Each row is a point on a tangle of strands that fork and nearly touch. The rows are in no order.
In the rows, zero is written as 128.
Two points are linked if the straight distance between their rows is under 164. Some points are linked to none.
Q344: [115 117 137 122 119 127 130 107 127 111 123 148 150 115 154 133 122 157
 112  96 111 161 140 111 137 115 115 139 133 133 130 111 110 141 115  90
 115 139 152 166 144]
Q60: [ 87 157 173 125 129 108  85 107  99 139 182 106 105 133 135 145 134  99
 103 163 120 160 170 153 159  95  85 149  86 197 112 141 147 113 139 200
  85 106 123 138 152]
Q805: [ 98 182 180 119 129 125 182 112 111 106 135 149 133 112 100 120 165 129
 165 124 167 138 182 176 106 175  81 136 150 129 104 163 115 140 123 105
 140 123 121  83 123]
Q430: [104 126 199 129 100 114 172 100  89  91 177 105  82 136 127 157 139 144
 128 107 119 112 124 125  94 120 120 131 121 110  86 142 117 140 153 147
  80 164 171 135  79]
Q676: [142 122 125 153 124 108 124 102 152  97 133 107 101 138 103 127 115 181
 175 132 114 126 130 132 132 173 191 128 121  91 117 179 114 145 163 217
 143 120  98 138 119]
Q570: [116 193 172 129 140 143 115 132 137 143 174 122 126 116 141 154 133  70
 115 153 106 104 135 121 105  90 114 101  97 126 108  79 180  85  98 100
 107 138 130 127 185]
Q633: [143  61  57  84 147 123 108 141 142 102 111 168 147 137 159 139 130 168
 108  63 103 159 124  69 161 113 123 136 144 124 142 103  64 200 134 121
  92 137 126 144  81]
Q270: [168 131 118 101 126 132 189 154 159 168 110 147 156  93 151 183 108 115
 154 101 123 131  93 124 124  84 115 117 131 107 153  89 156 145  74  84
 114  92 101 122 117]
Q604: [ 66 172 169 133 151 138 165  94  64 137 143 122 132 127 115 123 176  80
 117 150 146 135 206 190 122 147  72 136 180 207 109 134  99  69  71 105
 103  95 127 109 126]
Q807: [ 90  94 132 160 113 135 155 139  99 144  87 132 114 138 169  97  91 128
  91 133 162 103 107 137 126  83 136 158 134 173 157 142 126 103 109 124
 129 115 137 135 112]
Q98: [133 124 163 162 112 103 146  91  94 143  70 131 141 133 148  97 127 116
 137 183 180 147 138 204  80 116  86 129 133 115 157 109 172  64 162  90
 105  99 168  88 139]
Q439: [147 127 114 145 140 136  36  90 151 107 149 109 153 138 153 122 107 158
 103 157  79 131 148  68 165 131 150 102 101 103 142  97 155 108 143 153
 120 167 156 161 173]
Q296: [ 68 158 160 140 139 127 187  87  61 117 171 100 132 134 120 149 160 100
 147 134 114 130 192 159 136 143  84 138 159 184 108 137  97  84  63 118
  77 111 136 183 126]
Q778: [148 193 150  59 142  77 118 108 185 122 165 150 164 132  96 125 165 127
 140 161 128 181 122 133 146 141  84 109 134 108 113 122 133 132 129 130
 152 126 123 107 132]
Q358: [142  82  57 139 120 134 121 186 139 110 118 117 108 152 102  96 143 122
 115 160 123  69 127 123  93 168 196  96 131  79 134 151 129 122 169 163
 146 132 103 151 102]
Q310: [113 117 119  89 116 135 159 156 126 122 135 131  96 166 111 134 138 120
 113  90 143  75  73 106 126 101 108 123 163 133  90 129  73 152 133 140
 132 138 125 120  38]
Q979: [ 95 146 171 158 119 158 122 100  96  89 133 124  97 119 112 132 144 121
 158 145 128 102 194 176  98 168 151 108 101 114  98 100 151 109 125 127
 113 163 107  93 192]
Q125: [102 133  83 120 143 145 163 167 131 145 109 144 143 146 130 135 134 123
 145 120 127  99 156 125 167 130 123 131 139 139 129 112  78 129  76 126
 125 116  60 122 147]
Q670: [ 85  98 161 158 114 135 105 105  46 157 152  73 107 137 144 138 125 114
  91 151 131 168 186 158 170  98 111 183  97 215 131 151 121  80 149 194
  69  91 147 140 141]
Q201: [ 65 134 126  99 143 146 146 177 142 172 105 123 140 151 160 136 140  87
 118  96 150 103 144 123 118  84  87 151 135 224 141 138 125 182 104 129
 134  86  87 112 142]
Q615: [220  94 108 142 125 137 109 101 159 126 124 141 135 115 134 155  96 161
 131 133  79 135  70  75 161 102 159 114 141  73 150  90 140 112 114 115
 110 104 137 128  70]
Q363: [164 137 113 100 131  83  83  72 145 129 118 135 180 134 117 106 122 165
 148 161 118 206 145 134 204 142 121 142 143 115 142 103 117  82 140 139
 131  80 118 143 149]
Q784: [141 159  96  80 157 150 136 189 193 151 105 158 147  88 125 132 149  89
 138 102 121 117  93 104 118 123 151 100 116 150 148 140 175 182  81  75
 192 138  96  87 160]
Q825: [123 144 121 121 118 127 184 193 149 149 113 115 107 121 122 126 132  98
 152 159 159  80 116 146  76 127 141  98 120 107 125 153 175 130 108 139
 151 114 107 111 108]
Q971: [185  94  70 121 153 175 144 160 167 143 108 123  99 141 119 188 105 130
 144 101 114  78  73  94 150  93 158  98 164 124 141 102 114 187 118 135
 152 119  83  85  73]
Q119: [ 56 179 198 146 143 155 146 116 106  92 149 126 126 135 134 110 149 117
 123  81 124 114 164 137 100 155 112 146 130 158  93 149 127 131  89  97
 150 167 154 156 190]
Q89: [149 115  84 123 129 170 138 126 143 131  56 193 151  97 126  70  85 163
 130  93 143 130  84 119 148 143 157 133 127 147 164 176 133 179  70 106
 169 175 130 155 163]
Q404: [149  99  84 136 115 134 104 136 132 146 140 122 119 152 115 137 128 138
 129 149 101 100  91  86 190  91 161 128 145 137 122 126  84  92 132 188
 113  90 105 110  49]
Q312: [171 110 111 110 127 137 156 134 157 138 113 149 132 115 138 173  95 153
 137 101 111 128  69  90 139  83 142 111 139  95 142 105 139 170  91 108
 123 116 105 128  83]
Q801: [148 119  79  95 130  88 131 138 127 157 130 137 170 119 139 156 136 120
 111 142 132 186 165 129 163 104  85 136 134 123 154  57 105  80 135 105
  57  74 114 128 133]
Q847: [ 90 131 112 119 112 117 142 134 111 119 140 130 103 149  81 123 171 125
 145 158 149 105 166 170 139 139 129 104 137 121  81 148  85  80 123 173
 101 114  87 105 111]
Q142: [157 108 113 119 125 139 119 119 133  95 111 170 127 138  98  87 115 190
 136  76 127 122  93 129 149 182 164 158 147 108 114 171  50 168 122 133
 179 166 115 120  85]
Q385: [111 106  88 157 132  93  74 132 136 120 114 108 118 139 134 104 122 134
 128 167 127 149 184 136 118 170 154 124 103  94 148 122 146 118 193 188
 111 110 109 151 177]
Q192: [142 108  99 108 108 128 106 102 153 130  45 164 188 120 149  64 108 158
 133 145 145 175 112 141 136 130 140 141 130 106 167 141 138  87 122  93
 162 132 167 205 166]
Q335: [112 148 132  96 117 137 188 188 124 152  88 171 139  90  76  55 131 100
 129  96 195  96  78 132 101 176 103 129 136 127 129 193 159 144  76  78
 178 180 144 122 126]
Q110: [170 142 140 109 134 135 113 146 139 110 175 134 102 152  85 156 147 100
  83 154 114 105  77 112 109 121 138  97 135  89  90 102 143 128 149 120
 143 136 129  94  75]
Q839: [ 86 163 146 107 125 119 144 181 145 119 124 128 133 120 122  89 191  68
 149 145 161  98 162 130  38 169  94  94 109  92 126 143 201 128 147  77
 147 171 154 119 166]
Q50: [117 139 123 106 124 124 126 138 152 115 135 140 130 156  98  82 133 161
 121 103 136 122  90 123 148 148 151 142 144 120 107 203  63 129 108 144
 192 151 118 135  95]
Q750: [142 136  90  95 135 120 163 156 174 133  94 129 173  75 127 119 133 112
 199 122 118 117 154 113 116 190 130 103 101  73 151 134 166 147 111  86
 154 154  98 149 194]
Q258: [111 137 147 115 149 102  92 133  92 126 140 128 110 140 110 143 164 101
  99 139 150 166 188 171 122 145  88 142 115 166 109  97 104 149 177 146
 103  98  99  53 146]
Q932: [ 99  90 100 139 107 122  94 143  77 138 169 100  90 160 114 151 147  94
  80 172 125 104 150 114 146  87 130 128 106 146 101  98 111  89 166 185
  45 118 135 120  88]
Q336: [129  94 116 148 141 157 127 156 120 137  57 159 115 103 140 122  98 140
 115 106 153 117 114 152 110 139 171 155 127 169 154 115 124 192 134 100
 171 133 100  59 147]
Q736: [124 138 153 143  92 110 146  76  98 121 156 124  90 124  76 139 147 133
 157 188 152 127 146 194 140 123 112 106 130 113  85 138 121  66 134 196
  74 103 118 105  89]
Q860: [143 110  76 139 142 106 108 175 148 147 124  95 109 123 131 126 121  99
 126 179 126 121 169 142  99 137 168 101  99 106 157  97 181 120 173 168
 110  95  90 118 179]
Q541: [201  89 100 135 123 122  92 113 168  89 109 110 157 130 125 104 106 159
 145 151  86 123 109  77 114 196 170 107 116  45 138 136 162 128 169 126
 160 155 141 181 127]
Q521: [118 139 162 159 108 138 106  67 111 108  96 105 154 126 157 114  97 163
 165 161 123 144 152 135 129 154 136 133 114 101 119 111 149  78 158 137
 133 138 152 173 191]
Q620: [110 160 198 122 117 109 178 126 123 106 177 129  88 127 113 149 149 111
 136 138 142 114 126 129  57 125  86 100 118  90  80 126 163 154 153 146
  86 137 140 112  77]
Q659: [126  53  49 113 129 147 123 164 133 123 109 164 132 150 144 112 111 157
 113  48 147 109 105  94 136 125 123 148 159 129 132 127  52 202 142 145
 115 149 124 157  76]
Q171: [119 188 181 119 123 154 142 121 129 135 133 148 154 102 132 137 153  90
 134 124 136 132 143 145  96 131  87 117 132 118 114  87 172  92  99  39
 132 142 154 108 175]
Q81: [ 75 123 137 144 141 136  97 164 137  86 149 105  97 150 154  97 144 128
  80 111 126  99 131 100  67 134 151 121 116 130 122 150 149 171 156 121
 159 184 166 136 159]
Q294: [163 113  75 101 138  90  80 105 176 113  91 159 167 132 126  84 131 178
 151 130 118 187 143 128 172 169 161 144 145 105 157 135 102 120 132 135
 158  96 101 124 151]
Q610: [121 134 132 120 127 178 163 127 111 131  67 205 155  88 124 102 100 144
 138  69 156 137 110 139 132 139 115 141 140 144 141 135 149 170  53  56
 151 162 133 146 170]
Q586: [125 125 111 171 141 171 136 101 158 108 125 128 121 146 143 143  99 169
 125  69  83  96  82  67 156 112 149 118 126 146 139 168  96 167  76 137
 135 177 138 143  98]
Q55: [144  94  95 151 129 125  77  89 123 148 147 106 124 137 143 155 116 158
 140 133  86 151 124  80 225  99 157 147 132 168 141 126  84 121 152 202
  96  81 113  88  88]
Q179: [146 102 149 158 117 130 116  69  89 113 182 100 123 112 131 135 119 180
 148  89  82 159 126 109 202 115 162 184 129 142 117 158  47 106 147 169
 103 134 171 164  91]
Q299: [ 91 131 107 121 155  94  97 145 147 141 161  94 134 151 153 156 143 129
 135 127 102 159 189  93 153 119 104 121  92 152 135 124 127 184 154 200
  89  92  82 139 168]
Q326: [136 146 150 128 110 163 129 121 144 119 100 114 132  93  95 108 122 124
 143 142 104  87 100 113 110 177 175 114 112 102 118 161 155 105  87  80
 194 181 131 120 171]
Q173: [ 93  77 119 190 135 144 158 129 114 138 128  83 102 132 184 149  86 169
 152  62 131 127 134 122 145  91 133 174 125 175 145 189  81 177 132 183
 109 132 146 175 113]
Q884: [ 91 157 166 120 133 128 148 135 130 133  95 157 158  93 167  96 138 119
 165 103 162 156 177 164  84 153  94 161 125 174 153 151 176 170 121  92
 160 113 130 135 186]
Q652: [ 75 124 140 123 107 116 184 122  58 138 189  79 114 146 128 163 147  86
 137 132 118 117 172 101 161  88 101 139 118 195 116 134 110  89 103 160
  39 102 159 181 106]
Q517: [107 118 147 161 137 144 104  68  78 104 169 102 122 133 121 160 132 161
 131 116  77 159 174 133 205 141 143 165 122 184 108 135  59 122 121 167
 104 127 113 126 152]
Q154: [174 105  86 147 109 174 136 161 139 142  91 161 131 128 103 103  85 131
  93 116 121  63  61 102 129 124 167 110 141  79 142 128 107  88  77  85
 146 159 126 139  84]
Q232: [ 98 108 149 137 121 125 137 110  77 151 135  90 139 130 143 134 124 129
 104 118 130 183 167 152 174  99 104 192 156 217 138 157  86  95 117 149
 110  84 144 167 107]
Q614: [162 110 131 143 118 149 102 151 120 104 182 115  90 151 115 154 119 118
  70 163  93  86  81  91 101 114 147 104 127  73 104  98 170 112 167 142
 101 138 156 155  70]
Q163: [101 175 189 136 142 134 106 117 100 149 173 112 104 128 143 149 135  67
 106 173 128 114 161 148 128  78  88 122  86 181 124  96 178  85 114 154
  80 115 121 126 164]
Q304: [116 122  76 110 130 121 165 167 147 118  99 146 159 120 108  95 128 139
 166 111 138 110 159 131 141 186 139 122 135 104 148 151  98 159 101 126
 150 153  86 140 160]
Q54: [143 128 123 119 110 143 177 165 108 154  70 162 136  85  73  89 135 108
 128 127 182  89 104 165  93 180 128 125 137  81 130 156 141  99  93  44
 169 170 144  84 115]
Q497: [ 75 112 124 137 131 125 129 173 151 106 118 117 118 143 166  81 121 139
 112  96 162 124 134 130  79 129 135 150 117 135 147 184 134 160 137 135
 161 162 162 175 144]
Q106: [ 95 148 148 108 127 110 117 122 133 127 147 130 137 157 113 109 147 147
  92 118 134 163 113 145 171 108 120 171 154 185 117 173  68  99 109 143
 152 115 133 135 110]
Q7: [130  84 133 150  94 105  84 122  63 132 168 113  94 149 125 122 137 106
  71 159 127 127 112 127 134  81 140 149 113 148 119 107 105  75 194 153
  75 127 171 112  58]
Q828: [117  88 129 165 116 134 149 139 117 131 115 105  86 130 167 146  83 146
 122 134 131  92 114 123 106  94 160 121 118 136 144 113 143 150 156 157
 109 112 131 118  97]
Q573: [161 164 144  99 141  96  90 131 154 109 160 142 119 137  86 134 143 135
 119 169 107 153 112 123 144 140 138 104 130 105 114 119 132 143 147 140
 160 133 106  91 128]
Q677: [163 111 148 174 121 143  96 107 150 109 138 112  88 136 127 117 100 182
 129 122 111 126  73 127 125 131 196 163 132 116 132 191 115 148 179 198
 181 132 149 131  76]
Q727: [ 97 144 146 144 138 168 168 119 143 130 124 136 117 133 152 129  98 141
 120  36 127 119  61  96 155  91 127 143 148 181 126 185  92 188  53 124
 153 168 160 168 119]
Q36: [109 119 146 143 137 116  88 157 107  93 161 118  83 155 134 113 164  98
  73 160 143 102 152 138  53 130 138 114 101 104 104 111 185 131 189 136
 123 158 162 123 138]
Q503: [175 132  78 123 156 125 102 180 165 168 154 106 128 119 163 175 121  94
 118 142 113 127 135 130 108  86 150  97 104 115 173  71 190 133 141 128
 125  93  94 101 183]
Q267: [146 174 126 116 129 100 129 123 153 154 108 126 141 108  81 112 173  96
 171 198 160 154 157 190 120 168 124 104 126 109 136 136 150  79 144 131
 153  99  96  72 179]
Q79: [122 169 188 100 128  93 125 111 156 129 125 155 148  99 154 120 135 124
 165 118 151 189 153 156  84 143  97 149 112 160 138 134 183 187 160 115
 162 107 127 105 170]
Q75: [214 155 131 115 107 137 153 130 153 153 134 115 129 105  89 179 115 105
 139 144 129 124  79 157 111 123 143 106 130  56 128 106 158  64 104  90
 162 118 101  68 131]
Q127: [111 163 130 115 163  95 127 143 156 133 159 120 164 130 161 154 152 119
 185 117  97 156 195 113 135 135  92 106  91 143 142 109 158 191 127 147
 104  98  75 157 184]
Q219: [130  97 157 155 115  98 171 111  87 130  86 139 110 118 145 113 118 132
 145 143 189 133 136 182  72 132 111 138 137  99 144 107 158 121 178  95
 114  99 142  95 100]
Q567: [ 97 111 115 156 105 152 151 151 100 148  91 146 125 142 137  95 101 120
  80 131 148  68  88 132 130 105 142 134 146 121 136 109 102  44  87  87
 113 125 141 135  93]
Q666: [ 79 181 174 127 120 161 140 118 145 107 115 122 127 112 108  97 131 122
 140 104 117 100 119 104 116 172 143 124 112 120 107 174 149 146  70  82
 197 193 147 147 187]
Q770: [213 126 119 141 129 124 102  98 128 150 117 119 141 104 125 163  98 116
 137 145 146 167 119 160  98 138 136 104 126  40 154  42 181  81 192 109
 118 102 147 107 161]
Q343: [171 122 129 119 152 104  61 108 146  92 129 132 116 123  93 124 133 143
 109 152 109 162 121 137 131 166 174 119 126 116 131 104 136 166 190 126
 193 135 118  73 152]
Q562: [148 159 103 110 152 134 100 181 176 154 122 124 151 101 129 140 148  80
 116 147 115 133 125 141 111 101 155 117 107 146 166 102 175 112 106  86
 176 118 103  64 194]
Q196: [127 170 188 116  98 141 147  80 119 114 102 135 165 115 120 110 147 125
 139 140 158 141 129 144  74 159  69 111 139  74  96 120 152  88 127  44
 147 161 185 114 138]
Q359: [169 142 127 138 145 125  69 106 128 129 187 114  79 131 117 174 106 119
 105 188  92 119 101 105 182  97 150  92  96 121 125 126 175 125 146 216
 108 133 118 122 100]
Q843: [184  97  85 117 144 110  94 123 153 113  80 139 142  99 104 103 125 150
 145 131 112 151 130 145 147 192 190 122 134  87 146 110 116 140 148  96
 183 128  94  77 164]
Q117: [220 122 112  99 115 123 138 139 172 137 104 120 132 107  85 138 118 110
 127 171 105 124  50 110 107 148 159 112 123  56 131 140 181  96 104  92
 191 127 112 127  95]
Q221: [117 150 155 124 131 168 184 122  90 135  87 190 149  93 119 120 103 136
 124 101 166 133 130 174 142 155 106 158 168 171 127 128 110 136  64  50
 144 134 122 114 134]
Q168: [141 101 155 153 114 122 101 133 114 102 127 118  75 156  98 103 127 136
 105 162 147 111  83 162  83 141 176 133 128 117 119 167 153 135 199 171
 175 124 132 102  86]
Q416: [ 82 142 130  98 132 128 173 174 113 152 120 133  97 162 108 132 171  74
 107 112 178  80 110 142 109  96  87 127 164 159  96 115  85 112 119 108
 123 111 116  80  87]
Q395: [181 164 134 118 123 130 143 154 131 154 151 139 118 124  91 175 150  71
 115 145 158 131 103 184  85  99 111 118 138  97 134  88 148  88 144  83
 141 101 113  25 123]
Q858: [130 146 147 119 109 106 145 106 113 113 135 146 148 142 113 118 153 131
 112 145 150 130 139 142  94 144  75 109 145  64 103  98  95  83 142  72
  89 139 171 126  91]
Q668: [108 111 129 173 136 129 161 107 130 132 119 116 140 117 166 107  83 188
 166  86 140 166 135 154 156 128 132 186 144 147 141 196  91 145 107 168
 134 130 137 207 127]
Q866: [127 168 101  90 129  76 134 145 167 151 160 138 171 137 121 134 161 102
 124 163 128 168 154 121 141 111  71 107 132 108 137  96 117  94 123 121
  87  97 116 136 127]
Q845: [ 96 157 145 173 140 160 117 104 119 104 159 105 106 122 126 155 141 126
 169 140  88  84 182 128 124 139 157  97  82 124 103 112 150 147  94 143
 100 161  85 121 210]
Q481: [104 166 157 167 143 149  99  60 110 109 174  98 128 132 133 162 125 143
 161 146  67 128 172 119 190 123 130 127  93 156 123 122 127 131  92 161
  95 140 109 161 188]
Q796: [162 116  96 127 110 114 134 147 106 146  80 151 136 129  68  84 155 118
 135 163 168  96 120 201 105 176 158 114 142  66 133 142 106  58 141  66
 156 139 120  70 107]
Q166: [147 128 165 149 129 114 135 123 117 143 124 123  91 115 152 157 101 113
 120 159 141 135 107 154  92  90 132 120 116 133 137  86 181 131 162 135
 107  86 128  90 119]
Q901: [166 176 139 112 137 119 178 124 159 139 146 135 175 111 128 184 138 112
 192 110 104 142 129 125 149 113  98 109 123  98 136  79 145 129  61  80
 107 103  80 128 146]
Q470: [112  99  65 125 112 128 155 188 133 116 100 121 126 132 106  90 133 131
 140 136 132  62 140 117 107 196 168 105 116  78 126 162 107 120 124 141
 144 169  98 151 136]
Q797: [ 66  88  89 136  94 133 138 145  76 125 180  80 100 153 131 140 149 104
 116 116  98  95 149  69 156  89 126 132 116 152 105 137  73  95 140 181
  50 130 151 176  90]
Q532: [183 124 125 117 113 161 117 123 165 129  89 137 132 110  96 104 107 121
 101 137 104  99  48  89 121 161 173 115 125  82 124 169 152 102  77  71
 200 176 135 119 114]
Q682: [131 126 149 145 102 120 185  85 117 114 116 132 144 116 127 129  92 200
 177  92 122 138 118 139 149 150 131 168 142  99 114 177  87 136 102 144
 122 131 128 192  87]
Q681: [ 60 154 209 130 151 132 124 102  89 109 189 108 123 126 163 124 151  94
  98  81 106 164 158 123 119 118  85 163 124 202 104 138 126 127  99 108
 112 153 196 182 177]
Q107: [172 115 122 142 109 129  67  73 149  99 112 112 166 138 133  90 110 188
 156 135  94 137 127  93 144 169 154 125 121  60 124 125 109  84 150 139
 144 150 148 181 141]
Q159: [187 139 133 144 104 125 133 103 132 155  98 121 161 107 141 145 106 103
 150 169 171 157 128 168  84 112  90 104 129  64 152  67 175  48 158  69
 104 112 153 115 153]
Q62: [ 90 110  69 117 140 141 171 158 131 154 112 128 161 142 166 136 110 122
 127  80 114 127 110  83 185  82  93 144 138 190 159 137  77 167  67 134
  86 120 128 207 112]
Q4: [117 151 193 147 118 144 134  47  87 132 115 107 169 113 166 147 101 138
 148 159 110 158 159 146 133 118  85 142 133 170 132  84 163  76 114  98
 108 125 164 192 180]
Q715: [171 111 121 163 137 158 107  95 150  80 118 143 132 132 123 127 100 197
 142  86  83 107  98  74 166 162 177 125 138  97 129 153  86 157  85 124
 158 171 122 130  99]
Q641: [141 127 145 154 101  94 137  80 113 123 152 115  84 132 104 155 104 153
 172 161 131 132 128 152 154 131 154 119 123 101 106 134 129 124 169 222
  97  87 101 127  98]
Q534: [168 169 125 115 121  99 122  92 160 142 110 113 170 114 105 125 120 137
 173 193 121 161 128 148 168 143 139 109 129  90 136 108 149  53 104 126
 146  95  91 129 167]
Q226: [140 150 122  88 155 152 137 149 193 121 131 152 128 125 121 143 135 128
 127  80 103 117  69  66 128 120 148  98 135 147 126 165 145 237  74 115
 195 155 121 112 122]
Q136: [ 62 151 133 101 140 123 143 177 129 149 114 131 104 162 122 107 180  87
 117 125 172  90 147 150 107 116  95 142 144 186 107 148 110 145 124 147
 157 109  93  77 123]
Q788: [104 113 107 119 105 108 143 148 108 124 115 138 111 167  80  82 171 125
 124 154 176  82 140 179 103 163 134 117 148  98  93 159  67  76 128 125
 132 133 116  94  86]
Q597: [138 121 153 143 125 105  82  85  79 117 137 122 114 134 124 126 129 115
 109 170 150 144 189 173 106 153  92 115 105  84 115  65 142  99 208 131
  71 149 161 113 152]
Q29: [182  94  98 149 115 131  89 141 128 101 139 116 115 145 103 114 116 136
 112 182 107 103 120 121  90 168 174  89 124  49 128 109 170 109 199 137
 134 134 138 169 117]
Q936: [ 92 121  76 113 140 148 180 164 106 152  96 164 165 134 136 123 114 119
 118  77 147 111 127 128 178 115  82 137 167 180 138 122  70 155  51  99
  94 132  96 169 127]
Q542: [135 137 147 120 126 123 116 161 127 107 150 118 111 131 117 108 157  78
  97 157 151 102 135 127  28 147 111  85 114  55 103 101 201 115 179  90
 134 172 167 129 135]
Q728: [110  89  72 141 140 100  77 146 145 127 148 105 119 140 158 144 120 153
 110 122  98 161 180  78 153 128 135 129 121 125 143 117 136 176 182 186
  86 107 116 143 142]
Q561: [112 152 174  79 135  90 139 164 143 125 175 136 110 135 146 140 156  98
 103 112 145 135  98 107  72  96  86 113 126 141  99 117 158 186 156 119
 122 125 160 113  89]
Q647: [125  96  99 107 167 139  79 156 159 158 125 114 110 148 149 177 137 115
  91 114 121 143 131 103 129  93 117 126 124 187 124  80 123 214 168 154
 141  91  87  54 119]
Q465: [165  90  57 107 161 141 100 155 182 136 101 139 115 148 131 153 129 139
 117 115 120 118 105  92 158  99 147 115 156 162 144 117 101 200 138 142
 167  99  87  71 109]
Q656: [ 91 111 111 209 138 139 116 112 131 122 177  70  95 151 170 163 132 165
 154  99  95 122 160  96 156 111 154 131 103 152 130 178  92 169 139 223
  95 148 134 168 135]
Q313: [143 127 185 145  95 112 149  53  93 106 172 112 126 121 115 141 105 183
 151 108 100 152 113 130 154 132 120 155 130 110  96 161  90  99 143 149
 105 138 167 167  79]
Q944: [162 102 108 143 153 144  83 140 154 119  99 119 101 109 143 146 116 133
 105 135 115 133 119 130  96 136 195 116 121 159 161 108 167 192 178 109
 184 117 125  50 167]
Q769: [162 139 109 165 159 143  53 103 165 112 179 109 119 148 139 154 127 155
 103 167  73 117 118  68 186 114 163  86 118 129 142 117 157 114 126 187
 112 149 130 122 138]
Q919: [117  87 120  93 126 120 133 155 118 157 136 113 111 136 155 178 133  99
  98  98 137 125 119 101 115  63  94 142 134 187 122  71 106 187 163 124
  86  85 121  86  85]
Q262: [118  69 101 153 114 160 121 156 109 109 135 122  98 154 154 124 108 146
 106  89 128  69 100  88 115 108 142 154 147 143 130 132  78 148 160 158
 113 143 146 143  57]
Q57: [ 64 138 114 129 144 129 160 153 149 167 119 109 153 136 182 139 119 115
 129 107 125 126 133 104 152  65  90 146 129 216 157 163 119 158  85 153
 111  82 116 175 124]
Q827: [138 111 125 126 100 101  94 121  95 142 142 139 140 147 122 115 137 113
  68 157 128 129 108 127 121 106 111 125 129  89 126  76 120  47 173  77
  82 130 189 136  81]
Q927: [147 161 192 132 136 133 125  55  81 137 150 116 156  99 148 170 117 103
 166 161 127 163 187 152 143 129  57 106 112 144 124  49 156  79 134 110
  59 122 148 158 175]
Q628: [ 75 161 168 123 150 159 164 125  77 136 118 168 143 120 120 114 147 107
 125  99 158 128 168 183 137 149  84 172 184 221 119 138 101 126  55  82
 162 108 115 127 131]
Q246: [225  95 102 148 127 122  69  96 128 139 127 133 137 115 131 149  94 146
 121 151  98 148 101 116 154 111 162 121 132  68 144  51 150  71 171 114
 104  92 139 115 118]
Q427: [ 90 132 130 104 130 131 167 188 132 127 100 158 115 124 124  50 138 121
 111  73 197 117  84 140  88 147 118 146 134 132 127 208 142 168 114 119
 186 182 171 153 129]
Q493: [135 107  84 121 111 133 118 142 143 133  47 171 170 108 130  36  97 152
 124 120 151 142  98 144 117 159 162 144 123 118 169 185 131 123 111 108
 177 168 149 166 160]
Q760: [117 168 123 110 138  97 152 149 171 134 126 113 161 107 152 126 133 111
 209 149 125 134 180 124  99 151 125  97  90 108 142 130 184 158 137 135
 124 120  88 153 191]
Q440: [102 145 181 142 140 128 171 108 125 127 114 134 143 105 167 111 115 165
 169  93 155 183 145 183 115 130 100 184 150 165 139 189 140 158 101 130
 168 128 147 191 152]
Q167: [ 94 157 148 106 140 154 170 159 151 136 121 164 124 121 131 116 127 135
 136  51 150 121  74 115 112 119 123 145 137 158 120 200 129 221  76 119
 184 167 136 143 124]
Q206: [171 109 125 110 123  92  67  72 110 138 148 140 154 118 135 138 113 150
 115 137  91 201 121  95 229  97 122 152 129 152 139  94  98  91 148 142
  92  90 147 118 109]
Q991: [107  70 114  77 126 125 150 136 106 141  99 140 128 131 144 157 130 122
  91  78 147 160 117 118 142  76  85 172 144 201 134 114  69 174 145 116
  93  87 144 124  81]
Q596: [ 98 112 139  96 139 103 108 170 123 128 189 110 105 154 151 152 154 106
  55 112 117 132 105  74 106  66  95 125 123 163 115 101 128 170 168 132
  92 126 178 138  84]

Follow the links from the first point to the second, and from the first to the third. Name the last point that the two ways share.
Q860; Q201; Q866 -> Q304
Q979; Q647; Q656 -> Q313
Q310; Q359; Q299 -> Q304
Q173; Q166; Q901 -> Q312

A fork is a point with three links. Follow the links from the first point to the second and name the forks in between, in order.
Q136; Q614 -> Q304, Q29
Q676; Q50 -> Q427, Q167
Q395; Q312 -> Q532, Q828
Q55; Q336 -> Q363, Q343

A fork is a point with three links, a tip a point with one. Leave the first point through the second and follow the links. Name the first fork or tip that comes.
Q7; Q932 -> Q192
Q615; Q246 -> Q828
Q562; Q503 -> Q304
Q670; Q232 -> Q167
Q828; Q166 -> Q312
Q54; Q796 -> Q168
Q936; Q62 -> Q262
Q168; Q677 -> Q427
